The views of a scene show one set of named points, each view turned or mirrored, shifted and resized as a whole, with a little noise and some points left out.
In the rows, 100 means zero.

Scene 1
View 1
Zalat: [ 94  91  92 111  72  83 110  92  89 115 106 102 105 110  91 107  99  90
 108 116 112 101 101 100 103 111  87 104  99 120]
kuno: [100  89  97 107  85  88 106  97  95  97 102 102 100 117  97 100 104  94
  92 121  99 100  98 102 109 105  99 100 103 108]
rodag: [102  90  91 110  91  90 108  89  91  89 107  98  99 107 102  99  99  93
  95 116  95  99  98 103 102 104  92 107 108 104]
zoli: [103  85  95 120  92  84 109 105 112  90 106 100  98 105 112 108  96  95
 101 110 100 107  99 111 101 103 107 100 107 108]
sut: [ 79 103 103 100  67  81 106  89  92 123 103 100 106 113  83 108 104  90
 107 120 111  98 102  96 102 107  93 108 102 114]
biso: [107  93 100  93  85  93  99  97  77 101 109 108 101 133  83  84 111  96
  83 132 102  87  98  90 118 109  94  95  95 107]
kun: [ 94 101 112 107  88  86 100 101  94 107 109 102  83 112  99 106 105  95
  88 116  95  96 100 100  96 115 101 101  99 112]
suk: [100  98 102 108 100  86  99 111 105  89 113 102  96 117 102  97 101  99
  91 116  96  93 101 104 103 102 111  96 105  96]
Maru: [ 96  93  96 109  86  85 101 117 107 102 107 106 101 126  97  98  99  97
  99 122 106  93 106 105 111 106 108  87 102 103]
relo: [ 96 108 125  94  83  87  95  92  72 120 111 105  72 119  87 102 116  93
  76 123  92  89  97  89  93 125  92 105  86 121]
pizip: [ 94 100 106 114  91  80 105 106 101 106 121 100  99 104 100 108  96  92
 108 105 111  96 102 102  88 107 100 106  99 109]
bas: [101  94  79 110  93  94 103  93  82  95 113 100  96 112  94  93  95  97
 100 119  95  86 105 102 102 109  80  99 107 104]
Buva: [ 89  86  76 120  86  84 116  96 115  88 101  95 119  99 107 108  88  94
 120 109 107 106 102 114 105  90 100 105 121  98]
Zuz: [ 77 107 111 101  72  79 107  84  95 118 102  97 101 101  90 115 103  89
 104 113 103 105  97  96  92 106  97 116 105 112]
ran: [105 100  91 115 110  92 100 101  90  87 124  98  86 103 104  97  93  97
  96 109  90  87 104 104  89 108  89 104 108  98]
Loni: [ 96  85  92 116  77  85 116  84  99  98  94  97 102  99 105 113  99  90
 103 111 100 113  96 107 104 104  94 109 109 116]
Pas: [ 97 102 137  96  76  81 100  91  87 118 105 103  82 114  94 110 118  88
  77 119 100 106  91  90  95 119 107 112  85 124]
zoke: [108  90  97 102  86  92  99 109  87 103 110 109  95 131  90  90 106  97
  87 129 102  88 104  98 116 113  96  88  93 109]
Vipa: [ 85 104  73 122 100  89 101 112  98 106 122 100  89 107  96 104  83 101
 119 111  99  80 118 112  89 112  83  89 112  98]
lamo: [114  92  99 122 113  85 101 119 105  85 133 101  94 107 112  99  92  97
 100 103 107  92 103 107  90 107 105  99 100 100]
sunan: [ 89  89  89 109  74  82 114  90 102 101 101  97 118 107  96 107  98  89
 111 115 111 107  99 104 108  96  97 109 111 107]
bom: [114  79  86 113  86  96 101 102  85  97  95 109  79 129 102  96 105  98
  79 131  85  95 103 108 118 120  90  81  98 120]
kig: [ 93  97 109 102  93  86 102  97 108  85  97  98  98 112 106 101 106  97
  85 119  88 103  94 104 106  96 117 104 111  94]
View 2
pizip: [ 78  93 110 100 101 109 114  86 105  92 117  90  86 107  98 100 101  91
  88 101  95  96  98 113  93  97 102 110 119  99]
Maru: [ 85 101  93  93  96 113 100  91  86  97 109  94  94 114 111 112  87  91
  90 104  76 104  86 117  98 101 114 102 108  88]
kuno: [ 91 101 105  92 100 115  97  88  99 100 105  94  97 109 114 103  93  89
  97 107  96 110  87 101 100  93 115 102 102  91]
suk: [ 89 108  95 102 100 118  97  78  88  93 117 100  97 113 104  99  92  85
  93 108  84 103  90 106  96 100 102  98 112  89]
kun: [ 93  94 113  96  97 107 107  79 100  92 110  98 106 103 105  95 106  96
  96  97  92 109  98 108  96  94 109  99 108  90]
biso: [ 85 112  94  85  98 114  88  75  96 104  93  96 116 114 118 100 102  97
  87  94  93  97  80 101 101  80 128  98  89  84]
sunan: [ 84  94 114  98 104 116 104 101 109 106 107  87  76 116 110 117  89  90
  95 121 106 106  84 101  93  94 120 114 104 102]
ran: [ 89 116 108  88 105 119  94  80  93  91 126  95  93 114 104  79  99  93
  88  93 106 100 100  98  90 104  96  97 125  99]
Zalat: [ 80  90 116  84 101 106 107 101 112 101 100  83  88 108 114 106  98  97
  92  98 105 104  89 109  96  88 124 114 105 101]
relo: [ 92  89 116  92  94 100 109  70 108  95  98  99 125  97 110  90 121 104
  94  82  96 106  99 108  99  80 120  98  96  84]
kig: [102 104 105 113 101 122  99  77  93 100 116 105  98 112 103 105  94  81
 102 121  92 114  90  94  96 101 106  95 104  87]
lamo: [ 73 109  93  93 104 119  99  80  92  84 125  93  85 109  98  84  89  77
  88  98  90  95  97 110  97 103  83 105 129  97]
Loni: [ 92  91 120  93 104 115 103 102 110  99 107  88  78 104 114 104  89  85
 105 115 110 120  91  96  98  96 111 109 107 101]
bom: [102 105  99  68  96 115  84  95  87  95  97  94 108 100 129  85  87  90
 101  86  88 124  86 105 110  93 117  93  98  82]
rodag: [ 92 107 111  90 105 119  94  89 101  99 112  93  88 112 111  94  94  88
  96 107 110 108  91  93  95  97 109 102 109  98]
Buva: [ 86 103 110  98 107 122 100 110  98 104 121  86  60 122 108 115  76  83
  94 126 106 108  87 100  90 109 109 111 119 109]
Pas: [ 90  79 118 106  95 101 117  67 117  92  95 101 120  90 104  97 119  91
 103  98  94 111  97 106 102  77 113 104  91  83]
zoli: [ 88 101 106  95 104 120 100  95  95  91 120  92  76 106 106  95  83  76
  99 114  96 114  93 103  98 106  94 105 120  97]
zoke: [ 86 103  96  83  96 111  94  86  91  98  99  93 107 110 117 102  96  97
  89  91  84 103  84 113 101  89 122 100 100  86]
View 3
Buva: [126 111 101 101  99  98  68  86  93  99 105  75 123  89  81  93  77  70
 107 111  66  99 119  78 144 112  70 121 119 115]
zoke: [ 88  74 102 106  76 113  84  78  92  72 104  94  89  96  94 101  94  89
 105  75 125 100  94  96 119  95 114  77 111  98]
zoli: [118 111 120 111  90 108  68  83  89  98 113  79 110  93  96 105  92  83
  99 107  94  96 120  98 122 100  82 104 102  98]
rodag: [110 100 123 107  91  97  82  77  91  76 113  74 104  94  92  97  96  70
  97 102  89 111  94  90 121 101  92  97 115  99]
Maru: [102  95  94 102  84 116  71  88  86  92  99  87  99  97  89 103  88  98
 108  82 115  97 120  88 134  97 101  83 111 100]
relo: [ 89  89 150 113  69  94  88  90  79  63 100  68  93 107 108 103 106  89
 114  53 115 129  89 108 107  82 130  58 113  83]
lamo: [115 121 132 113  91 141  71  79  83  81 110  90  92  81  77 123  99  76
  88 108 107 104 120 100 135  97  77  93  83  93]
suk: [109 110 108 103  92 116  77  78  80  86 106  85  92  92  87 104 102  91
  90 100 111 105 117  87 127  95  95  76 109  89]
sut: [105  90 126 101  75  83  78  97  86  78  83  69 116 102  97  89  83  80
 133  55  80 121 104  90 134  96 116  84 126 108]
Vipa: [ 98 104 109 105  84 142  62 103  74  78 116  50 106  91  67 126  79  58
  99  77 103 118 104  71 158 115  85 105 110 101]
Zuz: [114 108 141 104  81  75  79  97  81  83  86  58 119 104 101  91  92  80
 126  66  68 128 109  93 129  94 109  82 128  99]
sunan: [118  97 113 102  89  84  76  87  96  89  93  81 120  95  92  87  80  77
 123  89  68 104 111  89 132 102  90 106 123 114]
pizip: [114 117 140 110  83 115  72  93  80  83  93  78 107  91  86 110  93  79
 114  80  90 116 120 100 138  95  92  88  99  98]
kig: [117 115 108 103  96  89  81  73  83  94 106  79  99  99 101  92 109  99
  90 111  97 110 119  86 116  92  96  74 124  86]
kun: [104 104 134 110  79 103  76  89  76  81 107  66 101 103 102 106 102  88
 103  77 107 118 108  97 118  90 108  75 110  85]
bom: [ 86  64 100 117  77 108  78  78  98  78 134  73  92 104 111 105  93  86
  91  88 136  91  81  98  96  98 112  97 109  93]
biso: [ 87  71 105 100  78 102  94  70  96  60  97  99  83  94  93  90  98  88
 108  75 120 110  82  94 116  91 121  65 120 100]
bas: [ 96  88 115 105  85 113  82  80  90  62 117  70  98  90  81 104  90  59
  97  88  99 116  81  85 129 105  97  97 117 102]
Zalat: [105  83 128 109  75  91  75  96  99  79  90  78 119  97  97  96  75  73
 134  63  80 106 101 100 131 101 105 103 111 113]
kuno: [106  91 113 106  84  95  80  80  93  82 106  81 103  99  98  95  93  86
 105  90 100 104 102  93 118  95 102  89 117 100]
ran: [106 113 132 110  92 126  80  79  80  67 121  66  92  88  76 116 103  62
  82 103 102 124  94  87 130 102  86  89 106  91]
View 4
ran: [112  87  99 115 104 126 109 113  90 135  87 104  93  85 126 100 119  90
  93 107  82 121 108  97 100 114 109  88  80  97]
Loni: [110  93 112  94  72  97 115  65 108 115  83 100 114  84 115 104  98 104
  92 110 103 121  88  94  96 110 107 109  90  78]
Pas: [ 82  98 103 104  92  88 147 112 106  93 106 122  84 125 109  96  81 107
  72 105 134 120  89  89 108 104  87  92  98  82]
Zalat: [ 86 101 107  97  69 109 110  89 113 110  90 112 123  82  98  94  99 106
  95  93 116 128 102  84  92 105  95  99  94  81]
suk: [111  94 110 105 107 108  98  99  79 111 101 104  96 106 113  90 107  99
  94 109  89 109 109 114 104 105  98  86  90  96]
pizip: [ 92  85 117  93  86 116 118 115  96 122  87 115 123  94 115  97 102 101
 101 108  94 119 103  94 108 120 108  88  87  82]
zoke: [ 89 111  97 115 107 117  92  93  94 105 104 112  91  93  94  87  99 103
  91  90 115 113 121 100  95  93  81  90 101 100]
Zuz: [ 99  95 113  87  59  89 127 107 107  99  95 108 117 109 112  94 105 110
  83 102 111 136  83  82  90 109 104  89  89  77]
Buva: [122  86 123  86  66 102  87  69  90 122  83  90 135  77 112  95 117 104
 108 110  76 119  97 109  90 111 116 101  82  81]
sunan: [103  95 113  92  61  95 101  75 100 111  87  97 129  88 100  89 106 107
 100 100  98 123  92 101  85 104 102 102  85  81]
biso: [ 88 114  86 124  99 108 101  97  95 104 109 108  85  98  87  81 103  99
  87  84 119 118 113 101  83  85  74  92  93 102]
bas: [107 101  95 112  92 126  96  92 100 126  86 106 103  70 111  98 118  96
  96  95  94 126 114  88  88 105 101  93  88  94]
sut: [ 87 105 111  89  61  97 111 104 110  94  98 111 123  98  98  89 105 112
  89  92 116 136  95  80  85 104  94  86  93  82]
kuno: [104 101 104 105  91 103 102  82  96 109  97 104  99  95 105  93 100 103
  90 101 106 117 104 102  94  99  93  99  92  90]
bom: [107 116  94 120 117 120  91  65 107 107  95 108  72  78 110 107  97 101
  81  97 121 112 124  90 102  98  86 102 109  97]
Vipa: [109  97 115  91  94 137  80 116  97 121  85 110 122  68 123 101 128 100
 102 102  79 129 125  80  99 124 114  74  94  92]
zoli: [111  85 119  96  96 106 103  76  91 120  87 102 110  92 118 101 100 102
  99 117  91 106 103 111 109 113 109 103  91  85]
kun: [100  98 107 103  98 105 118 107 100 103 100 115  92 105 118  99  99 104
  81 106 110 120 104  91 105 110  98  88  96  88]
lamo: [101  77 115 108 115 126 107 109  77 137  88 110 108  91 119  94 103  92
 106 114  78 100 114 117 118 117 108  91  84  91]
View 5
Buva: [ 89 105  81  88  78  90 117 101  94  88  89 123 106  78 102 115  95 102
 102 107 120  93  91  99  83 122 103  86 114 122]
pizip: [ 94 108  95  81  93 101 106 109 100  86 105 104  85  85 103  88  97 103
  83  98 117  97  93  89  92 102 110  96  90 103]
bom: [ 96 102 103  88 108  79  75  98 106 107  93  75 117  96 109  97  99 106
 118  97  91  86  70  99  73 102 121  86 104  92]
kig: [ 92  96  89  91 100  93  90  94  90 106 118 107  98  96  96 112  98  86
  96 108  98 105  89 104  94 102 120  97  97 110]
Loni: [ 81 117  86  82  87  88 103 102 104 102  96 103 106  97 106 104  90  96
  91 107 107  98  99  88  79 115 114  91 115 108]
Pas: [ 85 117 103  77 103 101  78 103 103 106 121  83  85 114 107  79  87  90
  72 101  94 108  93  78  87  91 131 106  90  86]
bas: [ 93  99 101  90  81  90  92 116 103 101  91 101 103  85 121  96 105 104
 104  97 107  82  78  97  88 102 116  81  99 103]
suk: [101  93  93  91 101  97  92  98  91  94 111 103  93  85  97 100 103  97
 101 100 105  98  81 103  93  99 115  94  90 104]
relo: [ 88 110 113  78  98  95  77 113 104 105 114  79  88 108 120  75  94  97
  82  96  91  95  81  83  88  86 129 102  86  86]
biso: [101  97 109  93  84  97  67 101  90 102  99  99  96  96 118  86  89  98
 107  98  90  95  59  88  84  95 132  89  93  91]
Zuz: [ 74 119  98  73  79  92 104 111  93 100 113 105  89 104 119  94  85  93
  71 106 104  98  95  83  89 100 117 106 100 107]
sunan: [ 85 113  89  82  74  92 105  98  90  92  95 117  99  92 109 102  83  96
  91 108 109  99  86  86  81 115 114  94 112 112]
ran: [ 97  92  93  93  94  97  97 122 108 102 102 100  97  80 109  99 120 101
  99  96 114  87  93 106  98  97 114  80  91 105]
rodag: [ 90 103  91  91  87  94  94 109 103 106  98 105 102  92 110 102 101  95
  97 103 106  94  90  95  88 107 118  84 104 106]
kun: [ 90 106 101  81 102  93  92 108 101 100 114  89  93  97 107  91  99  98
  89  99 102  95  88  93  89  95 119  99  91  98]
zoke: [103  99 107  88  94  93  76  98  93  95  98  93  99  91 112  87  93 105
 109  95  96  92  61  92  82  98 123  91  93  93]
kuno: [ 92 104  96  88  92  92  89  98  96 101 102 101 102  95 107  98  93  97
  99 102 101  97  80  92  83 104 120  92 102 102]
lamo: [109  92  88  94 105 105 102 107 107  86 100 103  89  72  88  93 114 105
 100  95 122  97  94 100  95 103 110  82  87 102]
Zalat: [ 85 118 100  77  79  91  99 108 100  92  92 100  98  94 119  87  85 105
  88 100 108  92  83  79  78 108 116  95 106 101]
Vipa: [ 91  99 102  81  88  83 117 121  98  83  97  98  98  70 118  98 113 117
 100  91 122  72  80 107  91 100  97  92  89 115]
sut: [ 79 118 105  73  74  91  99 108  88  93 105 103  91 100 123  88  80 100
  80 103 102  94  78  81  83 102 118 106 100 105]
Maru: [ 99 104 100  82  99  88  97  90  84  83 104 100  96  84 101  96  89 107
 104  99 104  94  66  96  80 104 110 104  93 105]

Which points are out of place in each view (at most two, in the order of its rows)? Write none if all are in place.
view 1: relo
view 2: zoli, zoke
view 3: Zalat
view 4: pizip, bas
view 5: Buva, Maru

Scene 2
View 1
kemul: [120  90  83  69  92 106  88  81 131  69  97  93 114  73 115 103  65  94
 114 112  65 159  75 114 106  70 105 109  84 108]
Daten: [119 134 103  82 106  89  76 100 128 117  76  76 102  44  90 105  69  66
 133 106 102 145  57  88  95  98 105 131  73 121]
bonep: [ 87 111 103 117  75  99 100  70 138 114 109 108 123 104 119 141  90  84
 133 121  79 141  92 116 103  81  71 117  85  99]
Munu: [112 101  93  87  93  86 105  83 125 110 102  99 124  91 102 133  82  93
 124 126 101 117  84 109  92  90  74 121  85  98]
turu: [ 88  88  96  95  87  79 105  72 129 101 118  96 106 109 120 144  95 104
 114 118  99 101 113  91  84  79  78 109 100  80]
tigav: [132 102  89  77 100  87  83  68 118  90 101  91 117  74 118 143  72  95
 119 120  85 124  99  87 106  88  68 113  80 116]
Nizim: [145 115  94  72 113  98  86  96 121 107  85  91 122  75  86 114  72  97
 107 114  91 133  84  97  94  96  64 115  79 122]
lofar: [158 118  93  74  89  74  61  88 123  90  84  83 121  31 112 114  43  58
 127 110  92 149  43  89 115 104  87 125  67 118]
Liboz: [ 94 107  94  64 119  95  83  77 118  95  93  66  78  58 107 123  81  96
 129 108  97 126  97  75  87  72 125 122  88 118]
med: [ 90 113 103 106  90 104  88  69 132 105 106  97 104  96 121 139  92  90
 123 112  75 140 108  94 101  76  80 111  90 110]
Lis: [ 79 106 107 106  84 109  92  90 145 100 101  93  96  94 109 103  88  84
 113  98  73 155  86 103  91  72 109 108  98  92]
Zoti: [116 116  99  90 102  96  72  68 124  99  98  86 100  74 119 139  81  89
 119 107  78 138 108  74 106  85  77 110  84 125]
bog: [106  99 103  85  95  92  80 102 141  93  93  80  90  77 104  94  72  87
  94  89  87 141  80  81  83  80 109 104 100  84]
lokev: [ 99 109 105  95 106 127  94  96 142 105  95  96 101 110  92 102  96 111
  89  97  66 152 110  99  87  73  85  99 100 109]
Deguz: [108 109 103  85 111 106  79  86 129  97  94  82  90  86 106 117  87 102
  96  95  80 135 114  71  90  79  86 103  97 113]
zar: [109 108 101  89  94  84  93  91 130 108  99  92 111  84 102 121  82  88
 115 112  99 124  80  95  90  90  83 118  88  93]
mimul: [ 58 116 116 104 102 104 112 106 142 133  98  85  87 107  85 107 107  98
 115 102 105 123  95  97  66  76 110 116 105  84]
Nipob: [ 97  94  96  91  82  83 100  89 135 101 105  92 110  85 109 117  76  84
 122 115  98 126  72 106  88  83 100 118  90  82]
visiv: [100  95 108  86 105  91  97 112 138 107  98  83  88 104  89  96  89 108
  74  90 103 111 103  72  64  87  93  98 112  72]
bip: [113 112  97  71 107  93  88  97 129 102  86  76  98  63  93 103  71  86
 119 107  98 137  70  92  87  84 111 123  85 108]
View 2
lofar: [ 78  84 106 108  84 134 122  97 152 119  57  94 111  92 121  69  86  81
 184  99 143 137 110  75  89  74  67 131  94  79]
turu: [ 61 138  84 107  77  87  93 129 103 105 104 100  68 114 104  89  88  86
  85  89  91 123 109 108 102  76 118 140  92  95]
Daten: [ 72  60 113 129 101 123 121  93 144 133  70  97  98  98 113  71  91  85
 143 104 128 138  92  78  59  81  84 116 116  71]
mimul: [ 57  87 110 132 103  82  94 120  96 135 113 104  66 113 108  81  86  88
  64 109  74 117  93 108  60  93 120 113 138  76]
bonep: [ 87 128 103 119  79 110  90 103 120 116 101 110 103 141 118 101  66  64
  93  81 106 126 115 106  82  72 137 128  96  76]
Lis: [ 73  99 121 110  88 104  95 105 100 118 109 120  84 124 122  71  61  75
 116 103  88 110 105 110  71  82 118 110 128  69]
Deguz: [ 72 100 110  92  99  91 115 119 111  89 112 116  87 104  86  77  77  94
 120 109 101 113  75 101  86  68  98 117 112  81]
bip: [ 62  79 110 110  86 111 116 106 121 125  78  97  86  97 110  68  86  95
 132 111 108 125 100  83  66  79  82 125 120  68]
Nizim: [ 74  87 105  96  90  97 125 119 143 107  72  90 126 103  90 104  77  91
 122 111 117 115  98  80  90  71  82 134 103  73]
kemul: [ 73 112 119  77  59 123 109 101 109 106  82 111 100 116 120  73  54  90
 152 110 108 106 119  86  80  66  89 131 115  54]
lokev: [ 74  94 126  89  95  83 110 121 103  96 115 118 108 122  92  92  53  87
 100 118  84  97  88 107  78  73 111 112 129  64]
Munu: [ 69 115  91 110  76 102 106 116 127 120  77  89 100 115 107 101  85  84
  95  94 108 126 118  88  88  77 105 143  97  78]
Liboz: [ 58  97  99 103  83 114 118 103 107 105 100 106  57  94  96  54  97 110
 124 100 113 133  77  83  57  62  88 127 111  71]
med: [ 83 121 106 109  87 105 101 106 114  98 112 118  91 129 104  88  71  75
 105  86 106 124  93 104  79  65 126 122  98  79]
View 3
Nipob: [ 83  98 109  88 106 102  88  92 116 114 103 106 110  95  88 104  76 105
 109 107 100 106  95  83  98 104  85  75  91  95]
med: [ 96  97  94  90 105 107 100  98 118 110  81  97 108  99  69 111  88  97
 108 107  92 110 100  85  89 119  90  94  80  98]
bog: [100  77 107  94 106 106  85  92 113 104 102 102 107  85  89  95  74 101
 103 100 108  87 105  73 112  95  98  85  85 109]
Liboz: [ 93  86 101 104  88 103  93 104 124 104 103 103  95  66  72  87  95  94
 118 105 105 107 107  74 111 109  89  80  81  94]
tigav: [101 115  83  83  96  92 105  96 122 111 100 105 111  86  78 102 101 102
 113 120  95 104  95  80  98 113  82  88  83  91]
Deguz: [106  84  86  92  94 102 101 102 116 105  93  94 110  87  75  94  93  96
 109 106  99  90 107  78  97 106  96  98  80 108]
Daten: [102 108  99  95  96 103  85  90 120 108 105 115 114  74  88  80  77  91
 117  88  98 105 109  78 126 127 101  82 102  84]
lofar: [114 128  94  82 106  91  89  81 124 102 111 128 116  71  94  89  88  96
 114 109 104 102 100  72 134 121  93  78  94  80]
Lis: [ 93  83 105  95 115 110  85  91 115 105  86 101 106 103  77 108  74  94
 109  96 100 100 104  84  97 113 100  85  85 111]
visiv: [ 94  68 100  89  89 104  93 102 108 116 106  85 115  93  94  89  76 108
  99 101 100  79 106  78  91  82  93  93  90 116]
turu: [ 82  90 102  87  93 105 105 106 112 121  96  90 109  99  80 113  88 111
 100 118  93 109  92  81  77  95  77  89  79  96]
bip: [ 94  96 101  95  97  98  86  92 121 107 108 108 108  78  87  85  82  95
 119  98 103  97 107  79 114 112  94  77  95  96]
zar: [ 91  99  99  86  97 101  94  94 115 117 102 102 115  92  88  97  80 104
 108 103  94 102  98  82  99 109  88  85  94  94]
Nizim: [103 112  79  82  92  88  97  92 121 113 109 103 122  90  90  84  93  96
 122 104  92  88 104  86 102 116  92  87 101  97]
bonep: [ 86 106  99  84 111 108  99  93 117 117  83 100 114 111  75 118  81  98
 109 106  88 117  93  89  83 124  88  89  87  95]
Zoti: [109 105  84  89  95 103 107 101 118 109  86 102 111  85  70 100  96  95
 106 109  91 109 102  78 102 121  94 100  80  89]
lokev: [100  78  84  91 104 100  93  95 116 107  89  91 113 108  75  99  88  90
 119  98  95  82 109  89  86 111 100  95  87 122]
View 4
Zoti: [113  72  96  63  90  86  90  75 115  89 119  87  92  92 127  99 114 137
  83  74  98  91 112  93  83 115  87  90 108 126]
visiv: [111 100 108  75  83  92  76 123  91 103  87 106 103 112  83  64 116 113
 164  39  98 114  61 114  80 104 125 105 100  95]
kemul: [109  69  83  47 111 116  51 103 121  78 138  86 124 114  93  96 106 119
  70 100  87 114  97 129  83  80 111  63 121 104]
bog: [108  92  93  88  97 106  66 127  94  99 102  98 122 111  95  91 117 119
 115  65  81 114  80 129  65  96 107  81  99 105]
lofar: [142  85  89  42  80  96  66 117  63  86 129  95 127  93 131 102  93 130
  31 100  69 102 118 139  60  93  56  58 106 139]
Daten: [131 101  90  60  87  72  68 135  88  79 112  84 113  79 104 103  96 146
  78  94  71  97  91 119  38 101  51  59  96 146]
Nizim: [133  85  88  25  80  91  78 110  89  72 120 101  98  78 109  66  86 133
  91  79 105 100  83 109  85  85  80  81 121 132]
mimul: [ 93 102 118  76  98  66  76 125 138  95  83  76  91 100  52  91 101 126
 162  73  82 102  46  91  50 115 109 103  89 106]
lokev: [ 89  74  79  76 109 109  77 108 139  74 109  92  97  87  81  77 110 137
 131  65 116 103  66  96  92  87 120  94 117 111]
turu: [105  75 142  41  81  80  87  71 120 114 103  81  87 124  89  87  96  96
 122  74  87  95  83  91  90 122 126 121  97  88]
Deguz: [112  80  89  78  97  92  82  93 117  89 112  96  96 100 110  84 124 134
 120  56 108 103  96  97  86 110 105  89 109 114]
Liboz: [139  94  96  62  99  65  58  98 121  92 125  84 101 125 105  96 132 137
 114  73  87 116 112 108  64 120  90  61 107 115]
Munu: [118  79 125  17  77  80  80  93 110  92 112  82  93  98  87  82  73 108
  95  96  84  93  74 101  79 102  95 104 106 109]
Nipob: [107  85 124  44  87  90  67 109 107 102 106  78 112 115  79 100  89 101
  95  97  67 103  76 118  64 105 104  93  95 103]
bip: [131  97  96  54  91  79  59 123 100  86 116  90 113 105  92  93 106 131
 102  85  78 113  89 122  54 101  79  66 103 122]
zar: [117  86 116  45  83  85  78 106 100  96 104  85 101  98  93  88  88 114
 100  83  82  96  79 108  70 105  94  97 102 114]
tigav: [127  71 107  30  82  89  83  74 103  90 127  91  94 102 121  87  97 120
  74  83  98  93 109 101  93 108  92  92 114 117]

Which points are out of place in each view (at most two, in the order of its rows)? Write none if all are in place.
view 1: lofar
view 2: none
view 3: bog, Zoti
view 4: Liboz
